Points, in no order, along strands that fork and pass close to each other.
Points whose rows are less than 46 apart are linked; no others are. Some points are linked to none.
q_112: [-26   5  -3  15 -27 -13  14  -9  23  33   4 -26  26  17 -30 -15 -41 -12
 -33  -3]
q_566: [ 20   0  -5  -6  -2  16 -21   4 -12  -1  -2  24 -24  -7  18  22  24   6
  10  -2]
q_369: [-31   7  -1   7 -42 -16  17 -21  31  39   2 -27  20  23 -36  -4 -39  -2
 -30  -2]
q_870: [ 44  30 -35 -12  45  10  23   3   1  11  17 -23 -25 -13  34  -2  18 -27
  17  18]
q_957: [  8  -9 -15  15   3 -11 -22  33 -23   3   8  26 -15  -4  44 -19  15 -30
   5 -14]
q_334: [-31 -36  52  -5 -28  -1  -4   6 -20 -45 -24  -3  30   8 -47  33   0  35
   4 -15]
q_959: [-24 -31  28  14 -36 -21 -14  36 -27 -11 -20  47  -2   2  -4   0  19  15
  -9 -16]
q_730: [-29 -21  24  20 -49 -24  -9  26 -19   3 -20  41   2  10 -14  -3   9  15
 -21 -14]
q_406: [-21 -18   6  29  -7 -20 -14  40 -20 -11  -4  18  14   7  14 -26   3 -21
 -10 -19]
q_609: [-15  -9  -5  18 -41 -19 -11  17  -6  26  -4  35  -6  13   3  -8   3  -2
 -21  -8]
q_29: [-18 -23  10  30   4 -20 -17  47 -28 -28  -3  18  15   2  23 -27  10 -24
  -1 -25]
q_509: [  8  -4  -9  -2 -20   1 -19   9 -10  10   1  25 -14  -2  16  10  13  -2
   3  -5]
q_219: [-35  -9  13  40 -15 -21   1  29  -6  -2  -8 -12  33  15 -18 -32 -32 -14
 -30 -16]
q_565: [-15   1  16 -11  27 -18  26 -44   5 -38   8 -57  44 -22 -43 -35 -34  21
   0  10]
q_157: [  3   1 -21  -3 -42  -3 -14   0  11  49   8  35 -28   9  13   4   6  -3
 -14   1]
q_626: [  5  -5   2 -13 -37  19 -21 -21  20  31 -14  39 -31   4  -5  35  18  32
  -3  -3]
q_199: [-11   4 -19   5 -46  -9  -7  -1  15  55   8  25 -12  19   0  -5  -5 -11
 -27   1]
q_424: [ 18  15 -28  -7  -7   5  -5  -3   8  34  17   5 -18   2  24  -2   6 -30
   0   5]
q_26: [  4  29 -18 -18 -22   6  16 -35  48  53  20 -16  -4  11  -5   2 -15 -16
  -2  13]
q_660: [ 20   8 -30   3  -1   0 -11  13  -6  33  18  15 -24  -1  41 -14   9 -40
   0   0]
q_978: [ 16  35 -11 -20   0  22   6 -35  40  28   5  -6 -21   8  -3  25   8   7
  16  22]
q_971: [ 24  41 -15 -19  15  30   8 -36  42  33   1   0 -35  11  10  31  15  10
  16  28]
q_868: [ 21   5 -11   4  35  -4  12  12 -14 -27  14 -26  15 -21  16 -23 -12 -30
   8  -1]
q_984: [ 24  30 -31 -26  65   1  51 -29  17  -1  18 -45   2 -16   3 -32 -11   2
  15  26]
q_66: [-17  -8  -4  32  14 -12  -4  38  -4   2   5 -13  25   3   8 -43 -28 -38
 -14 -14]
q_826: [-24  -5  12   0  -5 -19  18 -27  15 -14   8 -45  40  -7 -39 -18 -45   7
 -15  -3]
q_465: [  0  29  -9 -38  74   2  45 -47  28 -13  -5 -43  10  -6 -13 -15 -19  42
  25  44]
q_250: [-10  12 -10  -6  -9  -6  23 -27  35  31  18 -37  22   2 -22 -19 -41 -15
 -15   3]
q_475: [-15   7  16 -20  47 -12  29 -47   1 -50   3 -57  40 -22 -44 -33 -20  32
  10  24]
q_327: [ 12  33 -20 -34  65   3  49 -40  28  -3   6 -40   2  -8  -5 -19 -14  25
  21  36]
q_248: [  0  14 -24  -6 -31   1  -2 -14  25  54  15   6  -9  14   5  -1  -5 -21
 -14   6]
q_123: [ -8  24   5 -34  73   7  39 -51  32 -25 -14 -39  12  -6 -18   3 -21  54
  23  47]
q_178: [-24  -4   4  26 -47 -21  -4  13   0  30  -9  22   5  21 -14 -11  -7  -3
 -31  -8]
q_907: [  9 -11  -2 -11 -37  12 -22  -2   6  28 -10  48 -36  -2   5  27  18  26
  -5  -7]
q_32: [-13  -8  -7  18 -14 -14 -10  22 -11   5   2   9  13   5  10 -15  -5 -22
 -10 -11]
q_19: [ 20 -17   2  -8 -18  22 -26   6  -7  10 -13  54 -44 -11  16  32  27  23
   1 -10]
q_97: [ 27  21 -26 -17 -13  20 -11 -19  21  46  14  20 -44   3  21  18  19  -3
   7  10]
q_383: [  3  -5  -7  18  44  -8   8  24  -9 -15  14 -33  29 -20  13 -56 -37 -41
  -2 -12]
q_198: [-13  -2 -12  21 -17 -12  -5  17   2  29   5   6  10  12   5 -21 -15 -29
 -20  -5]
q_88: [ -9 -21  24  -4 -20   5 -16   9 -20 -25 -16  16  10  -1 -15  26  14  19
   6 -12]
q_993: [ 15  17 -21 -19 -30  20 -14 -25  29  53   9  24 -40   9   8  23  14   7
   3   9]
q_289: [ 19 -16  -8   3  -9   1 -26  27 -22   6   2  46 -37 -11  38   5  24   1
   7 -13]
q_558: [ 31  26 -32 -21  62   3  43 -12   9  -9  14 -39  -4 -18  12 -20  -2  -6
  15  21]
q_550: [ 10 -16  19   7  39   1   2  33 -43 -77   4 -16  19 -21   9  -1   8  -5
  22  -5]
q_796: [  3 -22  32  -3  22  17  -7  16 -33 -68 -10  -3  16 -10 -15  28  16  17
  18  -5]
q_395: [-13 -27  22  11 -10 -11 -17  35 -33 -34  -7  20  16  -2   5   0  11  -2
   8 -18]
q_78: [  3  22 -18 -13 -10   2  23 -28  43  46  21 -26  10   6  -7 -14 -28 -25
 -10   8]
q_817: [ 29  20  -7 -10  22  38  -8 -32  25  13 -16  22 -46   9  17  47  36  21
   8  17]
q_217: [-16   0  -7  12 -20 -13   4   1  12  21   5 -13  21  10 -12 -11 -26 -19
 -20  -4]
q_277: [  0   5  -2 -15 -40  14 -16 -26  26  36  -7  20 -20  10 -12  30  11  25
   0   1]
q_700: [  5  -1 -22  17  -1  -8 -16  27 -12  20  11  21 -12   1  40 -24   5 -38
  -4  -9]
q_577: [-19   0  11  -7  17 -18  27 -44  13 -18  10 -58  44 -16 -42 -38 -46  10
  -7   6]
q_317: [-19  13  18 -26  58  -7  32 -55   8 -49  -7 -56  35 -15 -44 -23 -19  49
  18  35]
q_238: [-13 -20   7  29  20 -16 -12  47 -26 -36   3  -1  23  -5  24 -32  -3 -33
   3 -24]
q_974: [  1 -28  29  -2  -6  12 -23  20 -33 -33 -18  29   0  -8  -3  26  26  17
  11 -14]
q_324: [ 10  -4  -5  14  38  -9   6  22 -18 -32  14 -26  23 -21  19 -36 -21 -36
   5  -9]
q_680: [ 18  -8  -9   7   1  -4 -22  28 -27  -5   6  27 -22  -8  41  -5  21 -17
  12 -12]
q_987: [-41 -19  36  27 -48 -29   5  20 -21 -12 -23   8  28  20 -35  -4 -10  14
 -28 -18]
q_853: [-22  13   0  -7 -27 -12  23 -37  44  32  11 -39  22  13 -34  -6 -42   0
 -17   1]
q_348: [ 38  27 -32 -13  52   7  28   1   1  -5  13 -30 -15 -17  24  -5  10 -16
  17  18]
q_500: [-38 -14  26   7 -47 -22   7  -5   0  -8 -16 -15  32  18 -45  14 -21  24
 -21 -12]
q_422: [  1 -31  32   6  21   4 -15  39 -51 -67  -7  12  10 -10   9   8  23   0
  25 -16]
q_329: [  8 -18  14  15  32  -7 -10  42 -42 -61   5  -5  14 -15  27 -12  12 -23
  22 -15]
q_76: [ 30   8  -2  -7  31  36  -9 -25  10  -5 -22  27 -46   4  20  51  44  24
   3   8]
q_246: [-11  -7  -6  29  30  -8   0  34  -3   0  10 -27  28  -8   8 -53 -38 -41
  -9 -13]
q_299: [-22 -11  19  -2 -31 -11   3 -11   6 -14  -6 -19  29   6 -34  17 -16  20
  -6  -7]
q_235: [ 33   0  -8  -5  12  24 -21   3 -18  -3  -5  28 -40 -10  27  30  36   9
  10  -1]
q_434: [ 19 -19   0  -3 -18  10 -27  20 -17   8  -9  56 -40 -12  26  20  26  15
   4 -13]
q_537: [ -5 -34  46  -5   7  20  -8   9 -32 -65 -20   5  19  -4 -29  36  17  27
  15 -11]
q_64: [ 28  16 -21  -5  36   1  18   4  -5 -17  15 -27   1 -19  16 -12  -1 -23
  12   8]
q_701: [ 35  31 -31 -19   7  24  -2 -18  22  43  16   5 -46   2  26  17  24 -11
  11  18]
q_966: [  4  13 -16 -16 -37   9 -11 -25  28  47   6  17 -23  12   0  20   6   8
  -2   6]
q_901: [ 39  27 -30 -12  23  20  -1  -8   6  24  11   2 -42  -5  31  17  30 -12
  14  16]
q_711: [-25  -7  15   0 -23 -18  12 -18  12 -12   2 -34  34   2 -36   2 -33  13
 -13  -6]
q_41: [-18 -34  46  -5 -14   9  -8   7 -22 -51 -21   3  26   1 -38  34   9  31
  10 -12]
q_732: [ 29   1  -1  -5  22  33 -15 -10  -6 -10 -17  26 -39  -3  17  41  40  19
   7   2]
q_687: [-30  -5   8  37 -33 -21   0  21  -4  17  -9   5  20  23 -19 -24 -19 -11
 -32 -13]
q_746: [-42 -14  29  23 -44 -26  10   6  -9 -11 -17 -14  34  22 -44   0 -27  15
 -30 -17]
q_170: [  7 -24  29   4  32   9  -7  32 -46 -77  -4  -4  14 -14   1  13  17   3
  23  -6]
q_442: [-34 -21  28  19 -49 -25  -4  19 -20  -3 -22  22  16  16 -25   3   2  17
 -22 -14]
q_144: [-29  -9   6  43  -3 -17  -6  40  -6   3  -3  -6  26  12  -4 -40 -22 -26
 -23 -17]
q_490: [-19  17  20 -30  67   2  33 -54  21 -44 -16 -46  25  -8 -35  -1 -20  60
  20  44]
q_916: [-10 -13  21  -8 -29   8 -13  -8  -1 -10 -14   9   9   4 -25  32  10  27
   4  -8]
q_71: [ -3 -20  12  21  27 -14 -11  44 -35 -50   4  -4  19 -12  29 -25   4 -31
  13 -21]
q_745: [ 28  34 -17 -16  21  37  -1 -36  36  31  -8  13 -50  13  19  41  29  15
  11  25]
q_784: [ 25   6 -24 -10 -16  14 -18  -3   3  36   9  30 -43  -2  27  14  20  -4
   3   2]
q_702: [  4 -35  38   2  14  16 -21  30 -49 -57 -18  28  -2  -9   1  23  31  10
  20 -15]
q_51: [ 40  27 -34  -9  22  13   3  -1   1  24  18  -6 -34  -8  35   4  21 -28
  12  14]
q_787: [ -6  -9  -4   3 -35  -8 -17  10  -6  18  -3  30  -8   4   5   7   9   3
  -8  -7]
q_377: [  9  34 -13 -22 -22  15   7 -39  50  49  13  -6 -16  15  -5  17  -2   0
   9  19]
q_684: [ 14  21 -29 -13 -14   6   3 -14  23  48  21  -1 -13   5  15  -3  -4 -30
  -4   7]

Follow the links from the first point to the second, and from the first to the third. Name the last point that the two ways share.
q_324, q_901, q_826 => q_348
q_329, q_88, q_537 => q_170
q_565, q_901, q_246 => q_348
q_41, q_916, q_198 => q_170

A fork is a point with three links. Follow the links from the first point to the second and name the forks in between, in order.
q_324, q_97 => q_348
q_41, q_406 => q_170
q_784, q_868 => q_97 q_348
q_66, q_993 => q_348 q_97
q_680, q_51 => q_97

Name the points in between on the shortest way along the links from the first point to the second, in order.
q_51, q_178 => q_870 q_348 q_64 q_868 q_324 q_383 q_246 q_66 q_144 q_219 q_687
q_19, q_660 => q_434 q_289 q_680 q_957 q_700
q_796, q_974 => q_170 q_422 q_702
q_199, q_957 => q_248 q_684 q_424 q_660 q_700
q_88, q_217 => q_974 q_702 q_422 q_170 q_550 q_329 q_71 q_238 q_29 q_406 q_32 q_198
q_680, q_701 => q_289 q_434 q_19 q_907 q_626 q_277 q_966 q_993 q_97
